Points, in no order, along strands that fork and pass close to each other.
Points whose rows are less than 93.8 apart are linked; no others are. Some points are linked to none.
k250: [  0   7  -6  -8  -4  -2  -5  19   7   3   3   5  26  -4  18   5  43  21
 -12  26  11   3  17  12   6  -6 -20 -17   7 -16  11  16 -23 -11  40 -19
  16 -12  20 -20  -2 -24  15   7   0  26 -25  -1   3   7  16  -4]
k627: [ 21  29   1  -5   5 -19 -46  -1 -15  22   9  -5   4  18  28 -16  16  31
  -9  -4  14   4 -18   6 -14  -6  -7   8   7  18   4   6  16  21   8 -22
   5  19   1   4 -21   7 -16 -15 -11 -16  -7  10 -13 -19  -8 -16]
k391: [  1  -4  26  -3   5  35  26   0   7 -15 -21  -6 -35  14  10   9 -25  -4
  11  -6 -12  -4 -37 -23  19  19  16  -5   1  -4 -26  -9  17 -34 -47  13
  15  43 -10  19  23  -2  -9   6  17  14   1 -27 -17 -29 -39   1]
k381: [-32 -16  -5   3 -13  18  39 -27  29 -14   9   8  -6   2   0  24  -5 -44
  -8  -5  -7  -4  20 -10  21 -15   9 -22   9  -3  -6  18   7  -6 -25   8
 -26  -8  13  -7   1  -9  19   6   3 -19  -2 -28   3  12  18   3]
k980: [ 12 -10  -8 -11 -11   4 -40   2   5  15  29 -24 -30  11   0 -25  10   8
 -19   8 -12 -25 -21  31 -12  -7 -11   1   5  -3  19   3  -7  -8   2   3
   5  16   4   0  22   1   2 -13 -31   9   2 -10  -9  20 -21  10]
k770: [ 10 -15  -2  27   7  19   4 -20   1   4 -23  -3   3   9   8  -6 -47 -21
  15 -46  -2  -8  21 -21   1  -2  15  12   7  14  33  10  18  17 -30   9
 -25 -31 -10  32 -16   8  13   6  42 -29  12   2 -28  16   5  15]
k33: [ -5  17   2 -12   6 -22   7   4   8 -10 -35  36  14 -27   0  15  25  31
  21  19   1   6 -10 -14  13  23  -3   3  15  -8 -24 -16 -26  10  -7  10
   7  11  -5  -6 -17 -18 -14   2  -5  19  -7  -4  12 -30  -9 -18]
k219: [ 13 -27   8  14   6  18   5 -20  14  18 -24  15  -8   8  19  12 -59 -30
  16 -58  -6   4  18 -30  13  13  20  22   6  32  24  -5  33   7 -32   7
 -31 -14 -24  51 -11   1  -3  -3  30  -4  17  -6 -33  13  -8  20]
k648: [  3  19   9  -1  -6  11  -4  -7  -3  10  -4 -15 -23  27   8  -9  17  26
  12   5  -2  -8 -42  -2  -1  12  -7  -8  -4  16 -31   3  -3  10 -22 -10
  22  31   3   7   1 -10   8  -6 -16  -8 -12   4 -11 -36 -10 -10]
k699: [  8  27   5  -1   6 -38 -30   3 -22  17  -6  11   3  17  -5  -2  28  28
   5   2  34  11 -13  13 -20  -4   6  33   6   5   9 -21   2  -9  22 -20
  14  -1  18  -1 -20 -11 -34 -13  -6  18  -6 -16   1  12  25  -2]
k264: [  6   7 -23 -13 -22 -21   0  -3  18  17  13   3  38 -32  -5   5  -1 -14
  14   0  20  24   4   6 -10 -22 -29  -9 -14  -4  -6 -16  35  30  23 -21
  -9 -27 -18   5  -4   6  12   2  10  -7   1  -8  -6   7 -17 -16]
k666: [ -8  -8   2   5 -10   5 -31  -7   3 -14  22  -3  -7  15   2  -2  33  28
 -13  23  -5  -1   0  38 -12  -8 -16 -26   3 -38  -6  41 -29 -12  40 -30
  13  16   8 -35  -8 -14  -6  14 -28  34  -5  18   3  -6   3   0]
k401: [ -2 -15 -25  18  -2   6  13 -26  20 -22 -29  15  27   3   0  -1 -17 -29
  20 -39 -10  -2  21  -2   3 -14  10   2   0   5  33  12  17  21 -14  -6
 -27 -28  -2  13  -5   6   8  20  32 -24  16   7 -17  19  20  -2]
k487: [ -8  -3  12  28  11  -2 -12 -10 -31  -6  -2  12  -4  26 -13  -5   7   9
 -25  -3 -21  -5  23  -2 -19 -23  46   6   4  -8  30  10  -1 -27  16  11
  -4 -16  34 -21  -7 -19   1   3   0  -9  -8  -1  17  13  48   7]
k836: [-22   2  16   5  12  24  10   9  16 -40  -1  -5 -26   7  -3 -15  27  48
   8  15   3  -8  -8  21  19  32 -26  -8   8 -12  -7  34 -41 -11  -1 -11
  25  44  -3 -15   7   9   8  23 -23  31  -1   2 -16 -11  -3 -18]
k820: [ -6  -9  -2 -15   3  36   1  -6  18  12  22 -21 -30   5   1 -18   6   0
 -16  13 -22 -15 -25  27  -3   7  -4 -20  -5 -11  -5  11 -12 -22  -3   1
  16  14   9  -2  21   0  10 -16 -14  25  -6  -8   4  16 -30  17]
k434: [  6   4  19   3 -17 -32 -30  30 -14   1  -2   2 -16  11 -26 -26  24   3
 -19   6  37  -8  -2  47 -15   0 -23  38   7  -5   8 -15 -36 -31  18  -5
  26  10  17   1  19  17 -20  -9 -31  22  -6  -4  -7  25  22  -3]
k779: [  8   5  -6   4  -5 -13   8   7   1  -5 -10   8  -8   1  -5 -16  -9 -12
  11   3  28 -20 -11  -6   1   5   0  36  -5  21   9 -17 -20  29 -10   4
 -20  23 -31  30   3  25 -11  -8  -7 -16  15  -5  -3  -4  16 -25]
k132: [  1   5  17  -2 -14  36   7 -14   3   6   3 -27 -24  20  13  -1  -9  11
   1   2 -15  -2 -33 -19  -2   6   1 -20   3  14 -24   7  16 -12 -27   3
  30  21   7   4  15 -20  21   0   5 -16 -23  -5 -14 -21 -19   7]
k408: [  7  -1 -11   6  20 -27  12   9  -5  -9 -30  37  29  -6  18  -8  -1  -5
  12 -35  34  18  12  -5   8   9  22  36  11  24  37  -8 -14  25  15  -5
  -3   9 -15  31 -20  17 -23   1  20 -11   5  14  -4   8  37 -18]
k119: [  9   6  13  27  27 -10 -14  -2 -29  -4  -1  -9 -14  19   3 -16 -27   0
 -10 -16   2 -24  22 -21  -4   1  16  32   9  -4  36  13  -4  11 -26  25
 -12 -10  -2  15 -24  10   4   8  16 -31  10   2 -17  10  21  11]
k357: [ -3   6   2   4   6 -32  17  13   6 -10 -30  36   5  -9   0  -6  -5  -2
  24 -10  36   9   1 -13   4  13  12  44   8  18  17 -30 -26  25   5  -1
  -8  14 -22  36  -1   6 -16  -4   6  -2  -5   1   6   0  38 -15]
k321: [  0   6  -1   6  18 -17  12  -8   3  15  10  11  17 -32   7  36 -39 -29
  -3 -39 -13  44  19 -25 -13 -10   5 -13  10  25 -20 -11  47  17   8  -5
  -7 -41 -14  -5 -14   7 -23   0   3 -14  13   6   7 -11 -20  14]
k345: [ -8   4  16 -16   8  39  28   6  17 -23 -13   4 -34   8   5   0   8  26
   8  10 -15   3 -40   2  23  32   1 -19   3  -9 -38   3   2 -29 -20   3
  26  41  -6  14  19   1  -2   4   4  23  -8 -12  -6 -28 -37  -8]
k182: [ -6   3   1 -31 -23  -8  15   0  22  17 -21   5  -3 -15 -20  -1   0 -20
  35  20  15  -9 -38  11  -6  16  -6  36 -23   9 -33 -38   5  19 -15 -18
  -9   3 -26  23  11  19 -28 -22  -2  48  17  -6   8   7  -2   5]
k524: [ -8 -14  -1  21  23  -1  16 -22   6   6   0  24   8   0  -8  29 -11 -25
 -10 -38 -30  22  26 -17 -12 -13  35  -8   7  12   1   7  31   1 -10  13
 -15 -34  22 -15 -15  -4  -6   9  20 -32   7   8  11   2  15  19]
k257: [-10  10 -13  -7  -9  -2 -10   9   6  -3  15 -30  -8  -5 -34 -18   9   9
   2  29   4 -32 -31  21   3  10 -27 -10 -11 -12 -32   7 -20  11 -13   7
   2  18  -3 -16  16  31  14  11 -29  15  11  20  -6 -24 -30 -12]
k628: [-27  -5  -1  20   0   4  32 -29  20  -9   1  20  21  -3  -3  37  -7 -35
  -4 -20 -17  15  22 -22  -1 -11  14 -35  11   3 -22  16  16   3 -16   7
 -16 -28  16 -23  -8 -14  10  13  12 -32 -12  -4  12  -7  15   8]
k840: [ 13 -13 -13   8 -28   3 -47  -2  -3 -10  28 -17  -4  22  -1 -28  19   3
 -22   7  -1 -27  -2  40 -17 -15 -17 -14  10 -20  43  20 -12 -17  20  -6
   5   1   8 -14  14 -10   9 -13 -10   3  -5  -1  -9  26   5   9]
k979: [  0 -22   5  27   5  15  12 -21  11   3 -35  26  -4  -1  30  25 -61 -52
   8 -53  -8  14   6 -33  25   9   3  -6   7  38   2  -8  28  -7 -29   1
 -36  -5 -31  50  -2  18 -19   6  23   0  31 -10 -24  -1 -16  -6]
k749: [ 21   9  -7 -20  -3 -37 -25  13 -13 -10  -2  -5  19 -19 -24  -9  -9  -4
  24  14   6 -10   1   9   1  -1 -11  23 -10  -5  -3 -23   7  21  -3   0
  -9   5 -23 -11  -5  27 -18  -7  -6  -6  27  20   9 -21 -13   0]
k305: [ -2  -9   4 -10  -1   7  19  -6 -10  15  15   2  -1   6  -1  10 -21  -9
   1  -9 -17  10  17 -22  -7  -4  24  -2  -9  13  25 -13  15  -7   9   5
   5 -16   8   0   4 -21  13 -12   9 -22  -4  -9   0  23   9  17]
k378: [  1  -7 -12 -10 -24 -21   3  -4 -14  30  24  -6 -18 -21 -25  15   2 -26
 -13  13  11   2   4   6  -7 -18   1  15 -22  -3 -25 -21  10  21   8   8
 -32 -15  -4   6 -12  -6  -4 -23 -12  -2   1 -20  18  12  11 -14]
k447: [ 21  14  -7 -16   7 -47 -18   6 -14  -4  -2  10  34 -20 -16   8  -5  -2
  25  -4  15  10  15  15  -5  -6   2  33  -6   0  11 -26  29  26  15  -9
 -15 -14 -23  -2 -17  16 -31  -6  11   0  26  23  10  -1   2   0]
k632: [  8   9 -16  26  -5 -10 -24 -37   5   8   7  -5  45  12  10  -4   6 -18
   0 -38  -2  19  15   5 -22 -31   0 -22  -2   2   4   5  39  17  23 -13
 -14 -56   2   1 -22  -3  -3   8  29 -25  11  15   0  13   5  -3]
k970: [-13  -8 -12 -20 -21  -4  24  -9  18  25   6  -1  -8 -18 -21  10   5 -50
 -20  21  13   0 -13   5   3  -8  -8  -2 -21  -4 -45 -19  12  21  -5   6
 -37 -13  -7   4  -1   8  -9 -17 -21  23  12 -19  24   0  -7 -13]
k633: [ -4  -9 -14  -2 -18  17   7  11  10  18  27 -32 -23 -12 -28 -13 -18 -31
 -15  17   7 -33 -22  -1   4   1 -12   5 -25 -12  -4  -4   1  19 -20  29
 -28   3 -20   6  28  20  16  -8 -12   9   9 -18  -7  22 -14   3]
k680: [ -3   3  -8 -12   4  -6  19  11  12  -2 -14  20  -1  -4  17  -1  39  15
   4  23  12   6   5  11  11   8 -10 -10   5   0   4   4 -31  -5  16 -11
  19   3  13   4  -3 -16  16  -2  -7  19 -19 -19   3   6  22 -10]
k753: [ -6   7   3 -14  -2 -19  19 -13   4  24  11  12  11 -25  -4  43 -17 -22
  -4  -3  -5  38  13 -26 -11 -18   8  -8  -5   7 -37 -19  39   9   6   0
  -8 -32   4  -8 -14 -21 -16 -10  -7   0  -1 -21  17  -4 -12   9]
k818: [-13 -23   1 -29  22  38  32   4  25 -14 -11  -2 -25  -7  -3  -3 -11 -19
 -19   9 -16 -17 -29  -9  20  15   2 -10  -7 -13 -21  -3   2 -21 -28  18
 -14  32 -15   2  28  16 -16   4   3  30  16 -30   6   3 -36   8]
k761: [-15 -13   8  31 -11  24  33 -13  21  -7 -15  11  -2  -3  26  40 -38 -48
   7 -23  -2  10   5 -39  34   4  -2 -26   7  23  -5   3  12  -6 -20   6
 -31   9 -25  32  11   4   4   7  14 -13  23 -29 -21 -11  -9 -23]
k392: [-16  11   8  -7   1  19  10   4   7   5 -12   3  -9 -15   2  -1  48  44
  12  22  -3   6 -18  24  12  24 -24 -24  -1 -15 -40  19 -32  -3  -4 -14
  36   9  12  -4  -5 -19  13   5  -9  45 -28   5   0 -25 -20  -6]
k879: [-10   6  -2  -2  -5  12   4  40  -4   4  20 -33   4 -19   0  -8  11  17
   2  23  16  -9  -1  -6  10   9 -25 -14   0  -3   9  14 -26 -12  10   9
  18   7  10 -12  24   6  39   9 -17 -11 -27   7  -8   1  11  -8]
k370: [ -1   5  -4 -16 -20  -8   6 -16  16  -7 -32  -1   1  -2 -10 -10 -20 -18
  35   1  -1 -25 -37   2  -6  12 -12  23 -14  11 -22 -28  11  15 -42 -22
  -1  12 -21  21  26  22 -10  -5   3  22  19  -5  -6   1 -14   4]
k673: [  0  -5  -5   5  14  13  13  -4   7 -23   0   3   4  22  25   3  -9  10
   4 -10 -23   0  12 -16  16  -3   1 -22  11  15  19  22  -6   3  -2  -3
   2   8   1   2  -1   4  18  10  18 -28   3  -4 -11  -8  -2   5]
k153: [-15   9   7 -31  10 -20   7  12  12 -12 -32  14  -7 -19 -19   5  16  19
  24  37   7  -1 -10   8   5  18   2  20   4 -14 -28 -36 -29 -10 -11  16
   6  14   1  -9  -7   9 -28 -10 -15  29   1   8  20 -18  -2 -10]
k530: [-12  -2  12   4 -13  21  -3   1  -8  -2  34 -30   1  12   1 -10   4  20
 -11  24 -10  -8  -1   3  -7  -1  -4 -38   2  -8   6  25 -26 -22  14  -2
  19   1  17 -27  14 -21  35  -3  -9 -13 -29   5   5   8  13  -1]
k302: [  4   5  14  12  13 -10  -1   3 -35  18   5  11   5  13  -2   0  -2  12
 -11  -7  -4  14  21 -17 -15  -4  42  11  -6  16  31  -5   5 -13  20   5
  11 -18  25  -6  -8 -32   9  -7  12 -12 -10   1  11  13  39   0]
k498: [ 14 -10  -3  17 -17  21 -29  -6   2 -18  29 -37  29  24  14 -23  -9  11
  -2  -4 -23 -22   9  -7 -14 -16  -8 -21   8 -14  37  18   6 -11  13  13
   0 -22  -2 -18  17  -1  22  12  18 -32 -14  18  -6  16   3  23]
k134: [ 28   3  14 -11  17 -28 -19  13 -30  -3   0  -4 -10  13  -9  -3 -21   8
   8 -15   2  -7  14   1  -5   7  22  44  -3  13  24 -21   6  10  -6  13
 -10   2 -15  13 -13   6 -35  -6   3  -9  13  15   6  10   9  20]
k957: [-28   8  18  12  -7  17 -12  20  17 -18   7 -29 -28   2 -18 -25  26  39
  -6  18  17 -22  -2  26  13  32 -41   3   1 -23  -1  30 -50  -8  -2   5
  29  32  20 -22  19  30   6  32 -37  22   6  18 -26   1 -12 -15]
k151: [  8   3 -24 -21 -20  -1   0  -3  20 -12 -10  -5  32 -16  -3  -7  -3 -13
  26  -1  -3  -1 -12  12   3 -14 -28 -11 -12   1   3  -6  22  18   7 -28
  12 -14 -11   3  16  16  22   6  14   5   8   1  -4  -4 -13  -2]
k124: [-14   2   3   8  16 -14  -4   4 -23 -10  -6  18   3   1 -11  11  21  15
 -26  14 -19   2  27   0 -10 -11  25  -1  14 -24   5   8 -16 -19  19   8
  -2  -2  31 -33 -15 -11   3  18 -12   1 -13   6  25  -6  30   3]
k500: [-29 -16   7 -20   0  15  33  -4  19  25   8 -10 -14 -35 -14  26   3 -44
 -31  26   2   3  -8   3  13   0  -1 -17 -15 -17 -54  -7   0  -5 -11  12
 -25  -9   4 -15  -5  -5   3 -11 -14  22 -15 -13  33 -14 -22   1]
k937: [ 10 -19  -1  34  34  18   5  -2  -3  10 -11   9  21  15  12   9 -11  -3
  -6 -36 -24  13  16 -18 -10   7  40  -9   1  22  28  18  22  10   1  14
  -4 -43  20  -6 -13   7   5  16  40 -24  14  20   5   7  12  17]
k864: [ 39   1   9   0   7 -24 -48  20 -32  -5   7   1  -9  22  -6 -22 -10   8
 -14 -26   7 -18  16  23 -18  -8   1  41  12   0  48 -11   8 -14  12   1
   5   3  -5   9   0  -1 -24  -4   0  -7   2  13  -9  20   9  26]
k509: [ 11  10 -16  30  17 -10   4   9 -10   1 -31  17  42   4  11 -12  15   0
   3 -39  28  16  26  -3  -8  -7  39  26  -3  16  30   4  -1  14  20   0
   7 -21   6  16 -19  -5  -3   7  34  -6   2  27   0   7  46 -13]
k40: [ 12   8  -6  14 -18   3 -24 -31   4   0  13 -17  23  25  22 -12  -7  -6
  -1 -26 -12   5   1  -3 -19 -18 -16 -30   5  17  -6  20  15  20   6 -18
  -9 -29  -7   2 -17  -8   9  -5  14 -36  -1   7  -7 -12  -6  -2]
k244: [ -1  -9   2   7  20  -6  18 -15   7  -3  -4  17  -1  -7   1  34 -46 -42
  -6 -43 -31  20  18 -23  -8  -9  19  -8   6  16  -9   0  44   5 -22   5
 -13 -27   1  -7  -8   7 -23   6  18 -21  17   5   6  -9 -19  19]
k26: [  1  10  -6  13   3   2  19   2   3 -29 -42  16  46 -20  -9  14 -25 -15
  34 -13 -18  14   3 -21   8  -1  -9 -24   0   9 -12  -4  26   9  -3 -28
  11 -18  -1 -14   6  19  11  27  23   3  11   3   2 -28 -13   7]
k206: [  6  10  -1   3  12  -7 -13   2  -5 -15  -7  -1 -21  25   6 -22   1  10
  -1   6   2 -29 -13   0   4   7  -8  18   4   5   6   5 -23  14 -23   7
  -4  28 -13  11   3  19  -4  -2 -15 -14  11  -3 -12  -8   1 -10]
k984: [  1  -5   3  34  41  18  20   8  -7 -22 -13  14  16  14  13  10 -12  16
  -1 -20 -23   7  16 -25  16  13  25 -22  12  13  20  27  -4   5  -1  16
  -3  -4   8  -8 -13  12  10  26  28 -28   7   4  -1 -15   5   9]
k609: [  3   1  13   8  -5  12 -38   5 -10  -1  10 -16 -42  29   6 -37  11  23
 -20   6  -3 -21 -14  21 -12  12  -9  10   7   1  17  13 -26 -12  -8   0
  24  34  13   3  26  -4  -1   2 -44  -2  -3   0 -24  16  -2   5]
k735: [-12   0  12 -20   2  17  18  10 -17  21  14 -23 -22 -14 -13   2  -9  16
   8  32  -4  -3  -5  -5  -3   8   8  -8 -13 -11 -10 -10  -6 -29 -10   5
  32   0  20  -8  15 -15  27 -10  -5   9 -20  -2   6  16  -4  18]
k649: [ 17   1  -6  -7 -15   4   3  12   1  26 -20  14  12 -26  22  15 -17  -1
  28 -22  24  31  -4 -26  14  10   1  23  -5  42   2 -25  25  30  12 -14
  -3  17 -30  44  -8  10  -2  -9  11 -15   8   0 -19  -6  -6 -18]
k521: [ 10 -12  -7  23 -15  -1 -47 -15  -2 -28  36 -24   9  23   1 -21   1   6
 -10   1 -24 -38   8  22 -14 -19 -20 -20   5 -34  28  24  -5  -3   4   7
 -14 -12  -6 -19  18   4  14  12  -3 -17   0  14  -2   4   3  13]
k50: [-20   2   6 -23   8  -1  19   1  15  42   1  -5  -9 -37  -8  25  19  -6
 -19  38  10  10 -14   8  15   8  -9 -13  -8 -18 -47 -16 -11   5   6   8
 -10 -19   7 -11 -16 -12  11 -24 -20  42 -27 -11  26 -14 -29   1]
k893: [ -5   0  -6 -14   6  -2   0  34   3  -7  15  -9  14 -20   4   4  22  25
 -10  38   3   1   7   6  11   3 -27 -23   2 -18  -3  18 -40  -6  22   6
  10   4   9 -29   1  -4  24  13 -14  15 -27  15   7 -17  -6  -4]
k71: [  5   3   8   7   4  -3 -21  10 -19 -14  -7 -11 -17  27   4 -25   4  24
  -2   5  -6 -16  -1   1  -7  -1  -1  14   3 -11  18   5 -25 -20  -7   4
  23  17  14  -9   9  -5  -7  14 -18  -6  -1  10 -15  12  11   9]
k91: [ 35  -7   4  16 -11 -10 -53   7 -20  -9  11  -8   1  30  14 -41   9   1
 -24 -22  14 -16  15  23 -24 -23  -3  18  11 -11  58   7   1 -21  13  -3
   4  -1   5   3   9 -14   5 -11   1  -9  -8   7 -17  29  19   7]
k260: [ -8  -8  11  25 -16   7 -29  -8 -21 -19  25 -21   2  19  -7  -8  15  33
 -22  16 -14 -10  12   9 -19 -17   0 -29   0 -33  -5  37 -31 -30  32  -8
   8   1  19 -34  -1 -22  10  14 -20   5 -19  17   8  -6  18  -3]
k763: [-21 -18 -11 -14 -16  25  43 -15  28  23   3   4 -14 -11  14   7  17 -30
  -4  10   7  15  -6   8  16   6   9 -17  -7  13   2  -3  -9  -9   6  -4
   3  -7   9  25   4 -26  18 -27   8  10 -11 -34  12  23  11  -5]
k897: [  0  10  18  -5  -5  -8  -4  32 -39  11  17 -32 -15 -14 -31   0 -17  18
  12  31   7  -2   9 -16  -8   4   4  24 -10  -9  -5 -18 -10 -23  -5  19
  18  -2  14 -16  13 -11   7   1 -15  -2  -1  16   7  13   7  12]
k140: [ -7  -6  25 -11  -2  36  14   0   0  11  10 -23 -27  13   7  10 -38  -4
  -6  -1 -13  -8 -27 -32  11   8  14 -13  -3   4 -11  -2  19 -24 -35  17
  18  25  -7   8  22 -11  10  -7  10  -6  -7 -22 -12 -16 -41  10]
k451: [ 10   6  -8  11  15 -36 -14  24 -24 -17  -4  25  24  -8  -9  -5  23   0
 -23  12  11   0  39  13  -1 -16   5  19  13 -19  22   1 -14  -8  28   8
 -12  -6  20 -23 -14   7 -11   7  -5  -4  -3  14  25   1  39  -5]
k276: [  6  -1  -9   3 -24 -25   8   1 -19  28  26   4   1 -34 -12  27  -9 -19
   3  -7  16  28  29 -11 -11 -13   7  19 -18   3 -13 -18  18  32  20   9
 -31 -28 -20  13 -21 -10   2 -18  -5 -18  -4   3   9  12  11 -18]
k644: [ 19  16  -2  -4   9 -27 -32  -1 -15  16  16  12  -6  17  16  -2   9  20
  -8  -1  14  14  -5  14 -20 -17   6  10   4   3  21  -2  14   1  27 -12
   5   6  16  -8 -22 -12 -19 -13  -4  -5  -3 -19   1   8   0   2]
k365: [ 28  13 -10   0  14 -14 -32  22  -7  -9  31   8  38  -8  24   2  13  20
 -16   4   8   9  11   7  -1 -10 -17 -10  12 -12  28  15  10  -3  47  -7
   9   3  -4 -30  -5  12  -8   0   4  -7  -3  20   6 -10  -7   6]
k927: [  1  -5   2 -10   2  13  16  -3   5  -5  17 -16 -17  -3  -3  11 -38 -17
 -10   4 -18 -10 -10 -23   3  -5   0  -9  -8  -5 -13  -5  13  -3 -25  15
  -8  10  -9  -8  13   4  -3   0   2 -11   3 -17   2  -3 -36  18]
k722: [ 26   6   5  37  11  -3  -8  12 -34  13 -12   2  30  26  11 -16   6   3
 -18 -27  17   6  28  -6 -15 -13  45  18  -5  16  30   7   1  -4  25   8
   8 -29  18   1 -14 -20   2   2  24  -8  -2  20   5  13  54  -7]
k764: [-20 -15   6 -18  22  51  39  13  24  -7 -18   4 -28 -10  -7  -9  12   1
 -10  15  -6  -3 -39   9  27  32  -3 -12  -7 -20 -41  -4  -9 -30 -21   9
   6  41 -13  10  21  23 -13  -2   0  47   8 -11   8 -10 -37  -1]
k805: [ -5  11  -3 -13  10 -28 -20   1  -7 -22 -19  12   4  -6 -22  -5  26  31
  12  30  -2   0   4  17  -5   2  -6  12   8 -31 -22 -12 -19 -14   4   4
   5  11  12 -26  -4  12 -19  15 -14  17  10  31  17 -21 -13  -5]
k243: [-18 -11  10 -25  -8   2  23 -20  -6  30  14   9 -12 -11  -7  37  -8 -21
  -4   0 -11  23  10 -17  -5  -9  30  -9  -7   7  -9 -23  34 -11   5  -3
  -9 -22  22  -5  -4 -27  -1 -15   5  -1  -4 -21  20  22   5  15]
k287: [ -6  -8 -16 -15  -3  -4  42  -5  21  11 -19  34   1 -18  14  22  22 -13
   6  10  12  21   4  -8  19   9   4   0   2   7  -5 -15  -8   8  10  -6
  -3   0   3  24 -10 -21   3  -9   1  12 -14 -31   9  11  22  -9]
k110: [  7  -6 -31  17 -14  -6  -7 -29   7 -17  -3   4  41  11   1 -10  13 -19
   6 -19  -3  -3  20  18  -9 -33  -3  -7  -3  -9  24  11  20  15  12 -13
 -16 -32  -2   0  -7   5   9  10  30 -14   8  15   1  16  28  -6]
k612: [  1  17  16 -15  -4 -29 -14  26 -16   8 -10  12 -16  10  -3 -12  28  21
   3  16  27  10  -5  16 -16   8  -2  33   7   7   2 -26 -26 -19  18  -8
  31   7  12   1  11  -5 -21 -14 -21  20 -12  -7   4  10  23   1]
k444: [  0  13  -9 -14  -8   4  10  -5  12 -23 -27  -4  17  -8 -10  -5  -6  -8
  24   6  -8 -10 -32   5  12  10 -29 -13  -3  11 -31  -6   9  11 -20 -28
  12  14 -14   5  16  27   6   2  -2   9  15 -12  -6 -24 -31 -13]
k857: [ -9  13  12  -3   3   3  19   5   2 -20 -21  23  -1  -8   2   2  35  46
  21  18  -3   1 -18  -5  22  38 -13  -9  13  -1 -34   1 -32   6 -16  -1
  22  30  -8   2  -4 -14   5   6  -5  25 -13  -5   3 -42 -12 -22]
k502: [ 26  13  -9   0  -3  -3 -43 -18  -3  22  15 -14  12  17  36 -23   7  11
  -7 -22   4   3  -6   4 -16 -16 -18  -7   5  27  13   9  31  26  13 -17
  -7 -11  -8  15 -24  12   3 -14  11 -32   0  15 -19  -5  -9  -9]
k954: [  4  10   7  17  25  -9  -6 -12 -18 -11  -8  -7 -24  26  -3  -4 -29   5
   2   0  -5 -16  -1 -27   6   1  13  18   8   0   0   6 -11   9 -38  23
  -9  17  -7  13 -18  12 -10   2   6 -27  15   3  -4 -20 -12   5]
k69: [-25 -23  -7   8 -14  24  47 -17  26   4   3  23  -6 -17  16  41 -23 -50
  -9 -13  -9  18  14 -32  24  -5   6 -24   8  14  -5   5  15  -9 -12  13
 -33  -5  -9  13  13 -11  14  -2   3 -19   9 -29  -4  12   7 -13]
k282: [-20   7   3 -14   5   8  15   1  -1  26  -2 -15 -10 -18  -2  14  26  19
  -1  34   4   5  -7  15  10   7 -11 -21 -12 -20 -33  -3 -21 -19   3  -5
  26 -17  22 -11  -7 -23  21  -8  -8  31 -35  -2  17  -3 -11   8]
k695: [ -2  -1   3  -8   3  16 -10  -2  15 -27   8   1 -18  20   9 -12  27  30
  -4  14 -12  -2 -12  27   5   5 -20 -24   5  -8   2  40 -26   4  10 -27
  17  45  -6 -19   3  -1   7   6 -25  16  -2   8 -11 -11  -7   0]
k195: [ 15  -6   2 -14   1 -25   5   3  -9  -9 -13  13   3  -9 -23  13 -29 -13
  33 -14   1   9  11  -6   2   6  19  45 -12   9   9 -26  23  27 -10  -3
 -34  -8 -24  14  -6  11 -38  -6   6   2  24  12  11   2  12  23]
k457: [ 13  15  -4 -11   5 -26 -34  22  -8 -20 -13  -6  25 -11 -13 -16   9  35
  28  20   8  -5  -1   4  -7   5 -13  21   3  -7 -10 -17  -9  -2  -5   1
  16  15  -1 -24   5  21 -20  12 -12  -2  24  39   5 -25 -14  -5]
k987: [  4 -11 -12 -25 -20  17  19  -2  11  29  24  -3 -14  -5  13  -1  -6 -22
  -9   0   0   8  -6  -3  -4  -8   4   0 -10  20  14 -13  14  -2  16   3
   2  -2  -4  22   4 -17  10 -22   2 -11  -5 -24  -4  31  -3  -5]
k42: [-25 -20   4 -14   9  53  37 -10  31  -5  17 -18 -32   3   6  -7  -2 -17
 -28  10 -19 -17 -24  10  18  12  -1 -32  -1 -11 -12  21 -11 -26 -22  12
  -5  22   1   2  19  -4   9 -10  -1  23  -3 -29  10  12 -35  11]
k299: [-15   4  -5   7  -5  -3 -18  13  -2 -11  12 -22  -6   0 -24 -17  26  33
  -5  32   6 -17  -3  25   0   9 -33  -5  -6 -32 -23  22 -41  -4   0   5
  14  18  13 -28  14  16   4  32 -29  19   7  34  -8 -16 -14 -14]
k76: [ 16   0 -17   8 -22 -28 -14   3 -15  20  28  -1  33 -30  -7  10  -1 -12
   8 -24  22  21  29   8 -16 -30  -7   9 -16  -8  11 -14  41  35  30  -7
 -14 -27 -27   9 -22   5  -2   0  19 -19   2  16   1  19   5 -14]

A fork is a point with three links. Follow the links from the first point to the second and name the forks in between, in order.
k299, k381 -> k305 > k524
k820, k299 -> k980 > k206 > k302 > k305
k836, k820 -> k305 > k302 > k206 > k980
k124, k893 -> k302 > k305
k648, k195 -> k140 > k980 > k840
k378, k345 -> k282 > k840 > k980
k91, k260 -> k840 > k980 > k206 > k302 > k305

A fork is a point with three links, a tip a point with one. Leave the first point through the second and follow the links. Name the first fork or tip that comes.
k392, k857 -> k840
k434, k612 -> k524
k840, k91 -> k282
k628, k381 -> k434
k987, k763 -> k257
k282, k50 -> k182
